Points on a hilly landscape, in no order, each with its height.
A ball rolls from a point to whichever of its 6 nearest points has the largest drop for the distance, and stops where none of them is lower. Distance is the straight distance between rows; heights are no part of it.
(83): [196 131 143  97 174 114 116 101 145 130 102 127 154 150 131 214 154 150
 114 152 157 102 185  97 117 129 143 124 128 115 179 215 100 170 147 142
 108 104 130 132 119 105 113 132 131 150 127  64 152 124  92 127 186 148
 102 218 110 202]  h=37.8
(840): [ 74 104 141 149 103 125  76 193 171  73 135 111 111 134 116 143 106  87
 140 117 110 103 141 108 108  79 123 124 103 109  86 112 150 134 142  98
  94 143 160  83 105  69 147 136 135 122 141 137  67 112 122 132 157 114
 136 115 112  60]  h=29.9
(323): [132  98 112 105 173  90 176 129 112 147  86 129 134 107 129 103 165 164
 123  90 134 119 102 108 145 149 114  82 166 152 158 135 104 129 105 137
 126 129 109 197 161 215 116 122 134  98  94 124 157 129 166 114  99 109
 111 126 153 120]  h=14.6
(1039): [133 149 165 189  74 164  67  78 132 185 139 158 108 104 111  38  65  93
 109 124 137 155  88 173 100 135 125  62  96 130  85 113 105  88 116 139
 109 206 127 110 149 139 132  64 121 100 124 182 113 166  97 107 116 123
 147  82  70 177]  h=42.6
(491): [115 122 160 196  53 183  91 132 126 178 126 154  94 102 158  74  87 107
 148 165 116 136 101 153  96 129 110 116  95 140  80 132 132 106 128 123
 122 170 127  95 136 101 145 118 104 128 138 157 105 102  89 121  66 123
 170 100 105 133]  h=32.1
(354): [106 127 139 171 109 154 114 129  84 177 132 105 126 122 121  74  77  53
  82 125 119 195  85 186 121 159 143  74  79 187 112  93 130  98  86 176
  79 182 141  88 151 128 174  49 107 124 131 141  86 126 118 129 101 104
 128  97 118 132]  h=67.2
(505): [121 131 115 112 166 102 159 100 108 150 111 114 121 119 124 105 175 144
 154  89 131 121 127 126 138 155 131 141 157 137 170 111 107 137 104 128
 144 104 107 198 141 148 130 126 136 124 120 131 166 130 178 143 110 133
 118 122 139 120]  h=28.8
(563): [ 97 128 131 141  43 150 111 177 150  77 184 135 119 135 124 162 110 166
 120 174 133 126 120  83 116  93 116 123  92 108  80 131 121 104 154 138
 129 120 136  86  99 124 134 168 106 153 114 142 114 100 110  99 118 139
 120 128 137 116]  h=28.1
(371): [100 131 145 169   8 162  99 173 161 109 155 163  90 126 125 114  68 151
 136 166 125  83 105  79  68  89  84 119  95 136  99 161 108 103 135 114
  88 172 157  85 118  95 149 152 119 148 124 129 104 104 103 110  99 132
 151 114 120  94]  h=32.7
(51): [101 119 137 168  90 171 100 137  99 155 122 140 112 102 145  91 102  98
 129 138 126 165 119 145 115 141 129 117 103 152  91 114 138 114 117 145
 149 160 116  94 135 105 151 124 115 124 137 161 101 106 101 131  83 113
 178  95 123 136]  h=46.5
(623): [203 158 114 100 125  95 164 150 132  51 113 120  85 156 131 174 104 175
  74 186 128 128 143 113 131 150 141 118 139  58  89 167 168 141 142 151
 160 108 114 117 147 205 143 202 145 152 136 114 157 155  83 101 209 135
  50 191  92 163]  h=25.7
(310): [102 144 144 155  34 144 115 177 160  74 185 141 110 138 108 164  84 169
  95 180 143 106 117  63 111 110 106 116  92 115  79 134 124 102 159 120
 114 122 149  75 119 114 140 176  83 170  96 126 110  95 114 110 124 152
 119 130 134 114]  h=36.8
(315): [101 132 156 132 155 105 138 119  89 144 134  80 143 146 127  95  96  20
 111  92 102 155  99 187 128 140 153 153 122 168 130  91 151 116  83 127
  91 138 122 104 164  82 194  58 103  89 129 120  90 145 143 163 123  99
 142 102 126  98]  h=53.0
(240): [110 130 100 138 117 144 140 102 100 164 107 120 139 112 149  84 127 112
 100 112 138 166  90 140 159 166 124  88 123 165 113  93 119 114 100 141
 165 167 107 135 130 165 132 119 112 126 124 155 123 105 124 132  89 121
 143  80 140 132]  h=35.5
(170): [125 122 118 135 103 165 145 162 113 142 109 177 107 149 161 139 113 183
 150 144 122 140 129  94 120 146 142 109 125 112  90 127  89 104 181 123
 170 102 114  96 132 159 110 166 129 134 131 120 125 134 135  94  87 147
 115 103 174 164]  h=17.0
(785): [169 120 154 113 164 103 139 120 139  90 135 128 109 163 101 192 136 158
 116 170 154 127 176  99 140 109 149 135 126  75 140 173 124 155 153 123
 128  76 115 114 107 138 115 154 118 138 139 120 123 165 128 116 197 154
  68 189 109 150]  h=31.8
(280): [ 94 116 141 137 149 116 116 135 112 132 119 103 127 134 133 116 115  33
 158 103  96 139 129 164 117 113 118 185 126 150 113 101 174 126 113 110
 123 123 122  86 119  70 150 112 134 103 150 149  83 138 125 148 118 105
 170 115 123  91]  h=49.0
(954): [124 120  99 127 151 125 168 111 102 145  99 134 127 108 141 100 156 147
 124  81 138 147 106 118 148 169 130 107 135 154 134 104 106 111 101 132
 159 134  95 174 140 178 122 119 123 121 111 135 151 112 173 128 104 123
 123  82 152 123]  h=25.6
(1121): [106 149 126 166  89 169  81  78 102 178 129 160 135 105 134  46  75 102
 100 128 142 167  92 146 135 151 120  82 118 131  95  94 104  91 121 140
 141 202 115 121 131 137 117  82 111 125 120 178 107 131 111 111 101 119
 144  87  95 173]  h=31.4
(43): [103 147 135 163   4 153 105 171 163  95 176 168  96 127 113 137  59 150
 117 170 127  84 111  71  81  98  88 112 102 131  96 157 103 101 144 122
  91 159 173  75 112  97 137 153 108 165 109 123 119  88  95 111 117 142
 147 112 119 112]  h=43.4
(130): [101 125 113 134 118 149 144 119 100 138 129 131 129 112 135 118 145 107
 141 110 122 157 127 147 142 146 132 144 121 147 109 106 138 114 116 131
 171 125  97 130 122 129 118 146 117 125 139 152 123 122 122 143  95 131
 164  87 169 119]  h=35.8
(433): [152 105 110 121 142 145 165 163 104 139  98 166  94 133 146 127 126 183
 152 122 113 129 133 107 140 176 121 107 147 109 115 124 113 128 155 122
 164 107 126 126 126 201  96 166 162 110 129 107 118 142 138 100  87 135
 114 127 156 185]  h=16.1
(366): [ 93 132 150 141 156 123 112 142 104 137 123 111 121 157 140  91 102  27
 135  90  92 145 106 175 130 134 142 163 111 150 118  85 161 125 101 114
 104 114 129  89 149  62 188  64 103  79 138 119  77 146 131 166 112  94
 162 120 114  91]  h=49.5
(395): [109 131 142 169  54 195  91 135 137 158 130 174 111 117 152  95  95 163
 147 176 125 136 110 106 122 126 104 138 111 114  78 123 104  97 172 123
 147 133 133  96 128 112 117 158 102 153 128 154 121 117  98 108  71 143
 148  96 133 150]  h=20.6
(565): [122 136 125 116 161 110 130 112 120 134 136 110 134 122 137 128 126  55
 156 115 114 125 139 175 124 108 125 192 144 145 140 112 168 149 112  97
 124 118 121 119 106  62 123 108 147 113 150 132 101 146 119 153 129 108
 152 118 129  95]  h=55.2
(481): [144 151 130 102 180  99 132  86 139 142 107 128 142 148 133 126 182 153
 160 115 140  91 164 123 119 149 132 171 159 131 196 137  84 143 119 110
 119  90 144 185 134 114 123 119 160 142 120  84 182 133 155 146 136 151
 107 174 120 165]  h=35.3
(36): [167  94  94 104 134 104 190 138 102 134  98 159 102 111 124  95 131 190
 130 116 117 109 116 106 149 183  91  89 184 134 128 141 119 139 127 128
 143 141 138 192 143 236  76 152 163  83  92  81 135 139 151 116 102  86
 126 154 132 172]  h=19.1
(1067): [167 128 142 113 124 128 170 171 125  68 122 132  95 163 119 190 100 178
 101 170 123 135 159 105 114 123 153  98 123  74 100 167 147 138 160 157
 148  87 110 100 139 190 123 196 145 149 134 124 138 161 109  89 180 153
  77 162 131 168]  h=22.7
(903): [119 135 117 165 101 178 105  93  86 173 117 133 135 111 133  71  89  93
  99 118 149 188  89 157 133 155 128  80 113 172  98 111 118  97  93 149
 144 212 116 108 137 141 131  96 107 123 123 158 111 114 105 135  98 108
 158  85 122 148]  h=48.4
(749): [109 122 123 151 112 184 135 131 107 149 119 172 122 134 169 120 126 168
 137 138 123 143 110 121 140 171 134 112 124 123 106  99 100 105 152 109
 175 124 109 109 127 155 108 142 114 130 131 142 127 120 132 112  79 140
 131  92 167 163]  h=18.1
(607): [115 138 140 134  83 165 143 175 138  90 158 151 118 153 131 174  98 184
 116 168 125 135 122  84 112 111 152 112 105 107  94 135 113 106 176 126
 139  92 129  73 113 147 122 184 107 157 110 127 127 122 130  83 120 155
  96 125 170 141]  h=19.3
(691): [155 167 105 119 177 113 118  92 164 168 101  83 221 104 130  78 178 134
 110 116 127  82  93 156 133 114 151 107 173 120 192 127 136  96 117 154
  97 155 146 215 187 153 157  76 138 140 114 136 206 131 164 134 147 132
 122 139 100  84]  h=14.5
(372): [122 130 140 170  96 184 106  90 112 165 121 170 117 123 163  62 104 138
 128 152 147 145 108 130 138 160 122  94 119 117  85  88  93  93 133 118
 177 172 114 117 140 141 121 115  98 119 125 160 123 122 120 110  80 125
 140  86 118 179]  h=21.7
(317): [ 95 115 131 129  93 138 100 157 145  82 174 119 125 128 119 161 123 124
 130 145 117 125 136 123 129  91 127 156  96 113  97 117 163 134 167 132
 131 111 128  93  95 103 125 162 108 139 133 158  93 105 121 118 136 125
 150 125 135  84]  h=43.8
(773): [ 93 116 142 169 110 152 106 149 103 155 128 117 107 115 141 101 114  59
 140 121 102 167 117 172 104 135 131 136 109 158  94  98 172 121  97 152
 135 139 119  87 142 104 173 106 117 102 147 146  90 108 105 129  97  97
 164 107 123 110]  h=55.1
(360): [133 126 146 120 135 123 130 124 154  77 161 127 123 149 108 194 139 157
 117 145 145 123 163 124 139  96 130 151 103  84 135 135 147 152 161 114
 124  73 131 106  93 114 108 152 123 140 147 136 121 145 125 125 186 153
  89 149 138 115]  h=41.4
(544): [108 124 144 129 106 114 100 154 169  62 185 124 130 134 102 188 115 114
 129 146 135 106 140 113 138  87 114 140 102  90  96 127 163 156 164  86
 104 119 155  91  84  82 120 152 117 132 133 147  85 114 123 137 182 136
 122 110 111  78]  h=53.6
(845): [ 79 107 145 151 129 131  81 174 115 117 124 109 107 131 136 117 114  60
 151 105  93 121 132 140 104 104 122 166  99 117  99 106 164 135 130 121
 113 135 122  84 125  62 155 118 116 104 153 137  67 125 116 143 121  96
 164 114 119  77]  h=42.5
(183): [135 136 124 107 155 113 121 104 142 125 142 125 141 134 128 149 147  87
 161 125 127 126 154 146 140  85 125 200 149 127 160 122 151 147 129  95
 132 116 125 128  89  84  96 126 135 133 162 127 121 134 125 161 140 141
 154 138 138 106]  h=58.2
(855): [141 166  93  96 164 100 150  89 143 142 113  58 193 106 124  96 144 109
 124 102 134 120  80 173 144 102 146 128 169 156 171 119 135 117  94 173
 116 169 121 192 175 159 166  72 141 126 133 147 192 136 145 135 147 120
 139 102  99  76]  h=53.7
(543): [108 131 140 125 157 102 160 116  97 138 130  70 151 138 125 100 105  33
 124  92 109 153 109 191 127 127 151 163 145 176 134  93 153 126  79 130
 115 155 100 128 147  96 172  75 137  98 133 132 109 135 133 166 130  96
 146 108 112  92]  h=56.4
(319): [134 134 137 127 153  92 151 106  90 140 126 100 157 132 126 101 126  46
 148 111 121 125 120 184 136 119 135 186 157 160 152 117 156 135  99 112
 130 138 113 123 128  74 137  94 148  98 141 125 122 132 129 172 127 115
 145 110 109 101]  h=56.5
(201): [ 85 101 128 127 123 131  85 164 133 107 138 115 121 121 135 135 117  81
 157 116 111 125 143 143 115  91 123 164 111 127  98 110 169 134 131 116
 125 124 132  91 106  72 136 133 131 114 151 150  79 120 118 130 124  97
 169 115 126  78]  h=44.4
(534): [159 124 125 125 153  90 109 140 155 106 142 127 168 131 120 171 114  77
 136 128 128 127 148 138 134  67 121 151 142 124 127 147 160 179 145  72
  90 126 152  92  93  48  97 120 140 129 190 113  81 126 101 177 161 116
 143 126 122  91]  h=26.4
(205): [157 111  97 104 155 134 167 151  94 136 102 169  91 127 147 117 129 183
 135 110 117 122 132 107 144 184 107  89 167 124 127 126 106 131 152 116
 165 116 126 152 146 207  88 164 167  97 112  92 121 139 142 108  93 123
 130 132 156 186]  h=16.3
(670): [149 127 146 118 158 115 122 114 133  98 132 132 113 161 111 201 154 156
 134 143 136 133 174 119 122 110 154 152 122  86 148 138 127 150 166 123
 136  72 122 113 108 125 102 148 127 143 141 124 138 151 136 117 177 150
  91 162 137 129]  h=37.9
(279): [155 126 147  95 177 112 124 103 134 104 121 123 101 147 110 177 160 164
 134 129 132 109 187 115 126 127 146 147 133  95 175 161 109 153 145 146
 125  78 129 137 114 120 102 132 146 145 153 102 141 158 129 124 174 160
  97 182 132 170]  h=28.7
(180): [ 84 109 143 166  38 145  82 197 159 113 138 133  91 121 129 117  76 128
 131 151 103 107 119 103  77  85 102 126  94 136  93 141 137 120 130 129
 100 152 159  75 113  88 153 151 112 148 136 136  94  85 112 119 108 121
 153 105 117  79]  h=35.7
(33): [119 140 161 189  85 170  83 100 103 190 131 142 108 109 135  45  80  90
 106 131 141 164  90 172 103 150 126  66 101 150  89 115 109  97 107 139
 124 197 123  94 140 134 134  76 108 114 129 167 106 142  99 116 109 120
 155  88  94 158]  h=43.6
(578): [172 127 144 119 165  95 103 101 149 138 127 142 166 139 113 209 175 143
 115 148 147 127 188 113 136 112 125 130 117 132 196 184 116 152 143  97
  94 101 145 122 105  92 101 121 115 168 167  73 153 126 115 164 179 157
  98 191 130 153]  h=14.3
(112): [110 124 130 124 102 141 123 156 145  77 163 146 107 146 119 177 124 160
 124 138 124 130 137 116 129 110 139 154  99 101 105 120 135 120 158 137
 141  89 123  93  91 127 119 173 107 146 132 154 116 127 136  98 136 151
 117 123 152 102]  h=26.3
(473): [ 84 135 146 132 147 113 135 119  79 132 146  80 140 162 103 104  96  27
 101 104 107 184  80 194 131 141 161 127 105 182 133  80 150  91  70 172
  77 144 141  90 170 109 196  46  84  88 124 115  89 144 139 156 118 101
 125 119 122  90]  h=55.9
(876): [ 88 135 147 144  34 128 130 169 163  52 202 134 100 138  99 182  90 155
  97 163 133  85 118  77 116 121 102 100  90 119  81 110 140 104 140 109
 107 123 153  81 104 108 140 165  97 153  83 130 104  91 122 124 157 148
 132 123 114 120]  h=46.6
(1142): [129 159 115 105 170  96 141  82 135 161 125 107 162 141 135 114 179 138
 145 105 143  97 145 131 124 141 126 169 163 135 192 124  98 138 114  99
 119 118 135 182 127 109 131 100 156 151 118  99 186 120 158 164 124 146
 105 143 120 136]  h=33.9
(1157): [108 124 132 153 112 146 127 130  78 156 121 102 132 112 130  80  94  52
 104 122 123 188 100 183 120 155 134  99  97 184 106 102 148 112  77 165
 128 188 108 107 138 123 168  86 110 123 127 149  97 116 109 140  96 103
 148  92 131 128]  h=69.3
(892): [145 132 135 111 191  99 114 110 180 173  80  93 185 104 132  73 194 153
 133 116 128  73 123 113 120 134 143 109 186 107 165 150 116 127 124 134
  95 137 145 234 179 154 157  97 158 129  88 115 206 123 177 125 119 103
 102 173 115 124]  h=45.9
(400): [210 134 158  93 168 122 114  91 136 111  94 128 136 160 122 209 134 155
  94 170 171 103 184  92 138 139 149 122 129 101 151 222 129 164 137 144
 116 115 131 127 137 124 128 136 119 136 129  80 153 131  78 137 208 138
  87 230  91 213]  h=29.8
(530): [115 140 120 119 136 122 136 115 122 133 133 118 123 118 129 130 160 107
 157 111 118 142 139 143 141 126 127 187 125 141 135  86 147 132 108 131
 161 114 113 125 101 104 122 144 138 126 154 158 131 126 136 133 115 129
 155  97 148 104]  h=42.4
(710): [179 119  84  81 148 122 177 162  89 115 105 167  79 135 133 124 117 197
 137 126 104 122 151 108 133 174 101 101 160  91 126 140 134 148 160 141
 165 113 142 147 138 206  94 175 177 120 133  87 132 153 124 107 124 126
 139 159 146 199]  h=14.1
(1113): [146 127 129  79 187 103 120 105 166 164 111 118 162 134 125  94 168 167
 156 114 130  68 166 113 120 165 141 137 176 135 183 162  81 153 129 114
 107 124 153 211 145 119 137 127 185 144  62  74 190 115 152 137 130 116
 115 190 118 174]  h=17.1
(744): [119 133 161 193  25 177  85 151 156 154 137 170  86  99 141  82  59 129
 158 164 128  91 103 120  89 101 102 142 100 130  87 156 103 112 142 119
  91 175 144  98 128  92 144 126 125 130 138 155 118 127 102 126  78 118
 152 101  81 110]  h=13.0
(979): [ 80 128 140 152  39 129 101 189 157  62 195 132 104 128  94 155  87 134
 118 155 126 100 122  79 100  94  94 110  98 124  81 119 145 112 140 120
 108 136 151  88 107  91 146 163 113 148  97 132  90  84 126 130 158 129
 147 115 111  91]  h=48.6
(617): [106 130 123 127 144 114 149 129  75 149 127  69 141 129 110  97  96  44
 108 105 114 183  87 189 127 136 159 130 128 188 117 101 149 122  75 167
  94 167 113 110 170 124 182  74 117  90 130 141 111 136 142 141 123 101
 129 102 124  95]  h=61.8
(202): [166 122 144  97 178 110 113  94 138 140 110 138 156 151 122 193 165 140
 135 138 144 110 181 111 122 122 134 145 133 124 192 185  87 152 137 123
 107  93 149 127 106  98 104 127 135 166 144  62 152 129 112 138 163 170
 103 200 130 178]  h=37.7
(930): [138 151 110 105 164  96 144  80 134 145 126 103 169 125 136 108 176 105
 151 128 134 114 144 149 140 122 119 192 162 148 190 128 121 131 106  92
 134 119 120 164 114  94 116 107 150 141 131 112 170 122 129 163 129 141
 140 133 123 120]  h=11.8
(716): [139 111 133 103 167  91 135 124 164 157  76  99 172  82 125  92 182 161
 126  95 110  72  99 115 120 111 110  74 172 124 160 145 128 131 118 156
 101 148 129 242 210 197 134  90 161 109  80 118 195 137 175  98 118  93
 125 183 129 120]  h=46.7
(1099): [128 140 159 190  61 192  78 112 130 181 126 173 103 101 150  59  80 122
 139 159 139 124  98 144 109 128 109 110 108 128  75 127 104  91 132 123
 149 185 130 106 147 119 121  94 111 122 122 181 124 138  94 124  89 119
 169  93  92 157]  h=30.6
(625): [182 124 137 128 144  90 112 111 164 122 142 138 175 121 115 210 158 116
 104 151 146 133 158 117 153  85 122 132 113 114 160 183 146 170 146  71
  87 105 158 112  98  86  85 122 101 165 176  92 130 127 103 176 187 160
  98 169 124 117]  h=47.2
(1026): [138 102 124 109 167  92 167 122 145 150  94 118 153  92 117  87 177 166
 132  92 113 101 108 107 145 134 121  86 170 138 165 135 119 139 110 144
 102 155 125 222 184 206 121 107 144 106  91 121 182 138 184 118 119  97
 123 146 137 119]  h=28.0
(487): [125 129  88 116 151 103 163 100 136 148  82  98 165  98 131 104 153 129
 111  90 142 138  69 134 161 144 136  87 153 166 164 114 105 104 110 159
 135 159 122 199 172 203 137  97 111 123 117 140 173 128 172 126 114 113
 130  99 139  85]  h=35.2
(873): [130 114 125 130 116 152 144 178 120 108 127 141  96 154 141 168 118 177
 138 143 120 142 146 105 124 135 137 118 116  95 120 132 118 118 171 139
 160  75 118 101 118 156 111 174 124 143 138 136 129 143 135  87 115 147
 107 132 174 145]  h=18.0
(814): [124 125 129 117 137 133 117 140 135 102 145 142 110 145 112 184 151 154
 132 139 128 142 152 122 138 105 139 152 110  98 138 122 138 135 158 132
 132  73 126 111 104 128 120 166 111 135 151 138 128 143 147  99 149 152
 108 142 156 112]  h=26.5
(721): [111 121  85 143 138 141 146  93 104 163  99 135 155 109 147  88 129 134
 102 108 151 161  71 126 174 164 123  77 131 158 120 104 104 107  94 150
 155 177 113 155 137 186 119 119 103 109 114 149 124 107 141 124  97 123
 128  79 149 123]  h=26.1
(1064): [ 96 121 138 185  46 181  82 170 133 167 121 152  98 104 156  94  94 117
 143 145 116 135 107 140  87 103 101 134  87 140  80 129 145 117 121 135
 116 160 136  89 127  91 147 130 121 128 140 150 102 106  98 122  69 122
 164 106 102 106]  h=31.1
(777): [109 120 131 120 119 132  96 151 153  87 152 116 131 128 124 168 133 103
 144 130 119 115 149 139 138  82 121 168 118 121 108 112 165 160 153 102
 129 112 136  90  88  70 114 142 133 128 158 152  84 115 122 140 152 121
 154 120 138  81]  h=49.3
(195): [114 113 104 133 140 155 147 126 105 151  97 148 130 121 157 108 145 151
 141  97 142 155 119 121 153 172 137 105 129 143 137  95 104 112 111 127
 173 112 110 149 131 173 118 150 116 118 124 136 129 108 141 115  79 136
 127  86 164 147]  h=20.8
(216): [155 120 128 118 162 103 119 111 147 120 150 143 170 127 114 187 147 108
 124 150 135 123 154 133 145  77 121 166 125 113 160 159 156 168 153  81
 109 111 146 106  80  71  79 116 126 157 174 104 123 123 102 170 168 153
 126 150 130 108]  h=41.3
(462): [107 116 130 147 152  95  89 191 184  65 135 130 143 153 125 158  86  74
 136 111 135 104 140 124 127  66 135 116 119 113  93 136 148 170 138  53
  72 146 171  92 100  42 136 116 136 115 160 113  55 110 121 169 186 117
 106  91 119  70]  h=14.8
(1098): [184 129  99  56 160 112 144 147 110 101 120 148  81 140 119 155 137 186
 137 135  97 106 180  91 126 160 117 114 165  78 143 156 137 151 137 180
 161  91 129 157 138 183  91 171 165 133 142  88 153 172 115 109 164 123
 123 182 135 191]  h=8.5
(504): [140 118 129  91 177  90 152 113 154 160 104 106 144  99 118  88 190 167
 145 100 115  92 129 117 137 143 127 115 172 128 160 135 116 142 123 127
 106 137 134 237 179 166 148 113 158 120  66 111 194 138 177 124 123 103
 110 164 114 129]  h=41.0
(152): [128 128 123  91 174  93 159 105 133 150 106 114 135 106 122  86 183 155
 140  83 129 110 131 122 128 155 131 119 171 135 175 129 101 144 101 134
 130 111 125 221 161 159 136 120 160 124 103 116 189 145 169 128 121 127
 110 142 120 134]  h=30.2
(110): [143 135 140 133  98 130 162 186 143  60 151 126 108 154 109 192  95 181
  94 172 135 146 143  94 109 124 153 111 109  90  88 143 135 113 153 134
 129  71 119  78 118 178 135 183 121 153  93 118 124 145 123  93 161 151
  63 156 128 142]  h=21.0
(307): [176 140 126  84 182 113 101 110 152 154 114 128 167 145 128 156 158 164
 138 130 135  87 188 102 113 163 141 134 145 128 196 184  79 147 122 132
 110 114 164 171 115  99 128 135 182 149  88  41 188 123 118 128 147 131
 117 217 117 208]  h=32.2
(397): [123 122 163 198  77 177  92 119 112 182 126 149 105 107 148  57  86  88
 123 138 124 155  88 185  95 149 121  98  91 152  84 119 131 104 117 137
 114 176 127  90 153 106 148  80 106 119 133 167  96 126  94 136  81 126
 150  93  90 155]  h=44.1
(306): [193 138 135  70 166 110 136 104 129  95 118 126 100 156 119 173 143 177
 125 143 127 113 187 103 120 138 150 115 146  78 155 190 131 156 145 162
 135 102 125 147 131 147 115 160 157 128 149  95 156 163 114 102 202 141
  97 202 112 203]  h=18.2
(146): [141 133 131 118 151 108 117 106 151 107 146 135 135 136 122 183 161 144
 130 132 135 125 170 133 136  89 123 179 122 100 165 136 141 155 152 100
 129  91 133 115  86  78  89 122 125 145 157 124 125 150 121 133 170 157
 120 142 133 114]  h=55.8
(443): [134 123 170 139 100 118 163 152 160  52 175 116 110 157  97 212 118 158
  93 159 148 122 132 102 130 103 140 124 104  78  94 126 146 124 149 114
 116  60 126  89 114 149 125 181 109 138 104 132 117 142 135 111 175 151
  67 161 122 133]  h=26.7
(537): [148 138 122 105 170 107 128  91 135 132 136 124 127 142 125 164 177 131
 135 119 138 120 173 126 130 113 137 179 131 115 187 132 119 148 135 113
 132  82 131 140  93  92  94 116 136 147 152 121 146 148 132 140 155 158
 128 150 133 126]  h=43.2
(173): [159 103 103 122 143 118 182 120 103 144  97 170 117 120 160  96 129 181
 113 118 127 125  93  95 152 178  94  83 184 128 134 131 109 130 138 108
 136 157 121 153 142 242  85 142 160  56  91  93 102 136 155  93  95  96
 119 138 144 173]  h=12.2
(451): [136 148 113 114 164 101 166  87 106 149 122  70 174 129 122  92 128  60
 135 104 134 130 113 183 132 111 140 183 157 165 154 110 147 127  81 128
 124 157 105 156 147 104 157  88 158 103 125 141 146 129 133 168 128 115
 138 105  97  88]  h=63.4
(367): [120 130  92 119 139 123 161 111 103 141 126  80 147 104 115  96 140  85
 118  98 132 172  84 159 148 137 147 120 131 179 129  96 132 127  70 164
 148 173 103 149 157 144 154  99 123 120 125 149 140 115 138 149 113 103
 142  76 126  97]  h=66.1
(93): [139 115 108  92 166 111 179 131 100 135 103 137 100 118 127 114 165 178
 150  93 120 115 147 112 132 165 118 117 156 135 151 125 110 144 115 143
 150 107 112 186 150 170 106 153 153 118 123 107 141 149 162 132 112 136
 116 136 158 155]  h=19.8
(794): [ 98 121 142 138  76 130 130 162 153  62 177 125 113 144 114 192 117 160
 103 155 134 123 139  89 119  99 128 124  87  94  86 119 140 118 163 126
 139  80 138  91 100 131 133 173 104 140 113 140 117 111 136 103 160 140
 109 134 139 114]  h=29.7
(442): [150 127 128  79 179  94 143 117 113 128 117 128 109 132 114 112 173 172
 161 101 125  96 173 113 129 156 136 145 168 115 173 149 100 151 130 138
 135 105 135 200 131 138 119 143 174 139 110  95 175 153 151 122 133 130
 114 177 125 174]  h=27.5
(1129): [107 123  95 144 109 180 125 114 110 156 122 154 130 118 148  97 130 134
 121 124 141 162 105 140 149 169 114 105 111 150 106  98 117 113 113 140
 177 146 102 115 120 129 124 142 100 131 127 158 125  96 113 131  81 136
 158  82 149 140]  h=26.0
(1136): [126 156 111 104 155 107 161 101  94 142 129  49 180 115 107 101 100  62
 106  95 132 149  82 187 135 118 161 144 158 168 147 111 146 115  81 176
 100 172 110 144 175 125 179  76 133  97 121 135 139 143 141 156 135 114
 126  95 100  73]  h=66.9
(689): [123 135  94 104 151 119 177  96 115 141 114 104 153 106 129 100 157 120
 117  86 137 143  88 140 159 148 140 117 145 167 147  99 121 115  88 155
 143 150 106 185 145 175 137 109 120 118 119 153 171 121 151 148 107 118
 139  83 146  86]  h=43.3
(271): [ 89 118 108 137 106 162 116 148 118 133 138 132 104 116 143 121 133 108
 142 133 112 159 128 134 137 120 113 156 102 138  99 109 143 124 134 144
 163 116 114  96 113 120 126 149 116 136 147 155 109 103 109 123  87 123
 168 102 150 103]  h=31.7
(909): [105 136 123 147  69 173 114 158 128 132 142 164 116 119 140 136 119 160
 136 160 120 144 116 108 130 124 123 140  99 122  92 126 119 110 156 132
 164 113 120  84 107 124 124 165 110 155 133 141 117 109 119  95  94 143
 140 106 156 115]  h=14.4
(687): [128 127 126 126 136 110 114 116 150 106 159 128 133 141 116 194 148 117
 140 138 135 127 154 134 142  83 128 176 120 102 142 128 159 152 156  97
 127 103 138 103  77  82  88 134 125 129 170 146 103 129 122 142 168 143
 135 134 134 103]  h=58.9
(643): [120 103  94 146 153 134 152  98 109 149  78 144 157 116 151  98 118 154
 107 101 160 152  72 107 164 167 114  65 145 142 127 111  89 107 106 112
 144 160 129 155 130 213 105 116 113  86  97 130 121 133 165  92  93 102
 118 101 157 143]  h=18.3
(948): [122 128 116 122 137 149 155 151 103 123 116 160 104 137 143 140 149 167
 145 116 125 141 139 120 123 149 139 123 121 124 126 109 113 117 139 136
 173  80 118 132 115 166 108 159 120 128 130 127 131 140 138 107 102 149
 126 104 173 146]  h=17.9
(283): [136 124 135 133 129 101 110 137 162  80 169 126 154 149 110 189 125 114
 111 148 140 118 141 123 147  71 115 143 123  95 114 139 170 163 156  73
  86 108 146  93  81  85  98 137 125 141 157 145  81 116 116 153 192 139
 115 125 123  90]  h=47.0
(571): [137 159 114 104 166  95 152  73 141 155 110  93 165 114 139  86 175 121
 133 108 144 104 116 151 143 133 141 158 171 148 190 123 122 121  92 116
 127 127 126 208 146 128 145  85 138 134 114 126 189 127 150 164 122 138
 115 121 108 104]  h=6.6
(519): [113 132 106 127 128 142 123 129 118 120 147 138 112 134 136 138 158 132
 149 121 118 144 143 131 141 128 134 152 103 127 124 105 141 128 142 141
 171  82 109 116 106 120 104 154 113 137 143 152 122 129 124 119 117 138
 144 114 165 109]  h=26.6
(989): [175 140 139  77 182 117 115 111 137 114 111 140 120 145 100 148 155 170
 145 128 136  89 194 100 124 153 137 136 160 104 183 182 106 168 139 146
 125 111 136 166 119 121 120 139 167 143 112  70 167 149 116 123 182 138
 110 207 127 194]  h=28.6

For each start below, name the point where the ball stops.
(367): (173)
(903): (909)
(33): (909)
(473): (462)
(315): (462)
(530): (1098)
(130): (1098)
(543): (462)
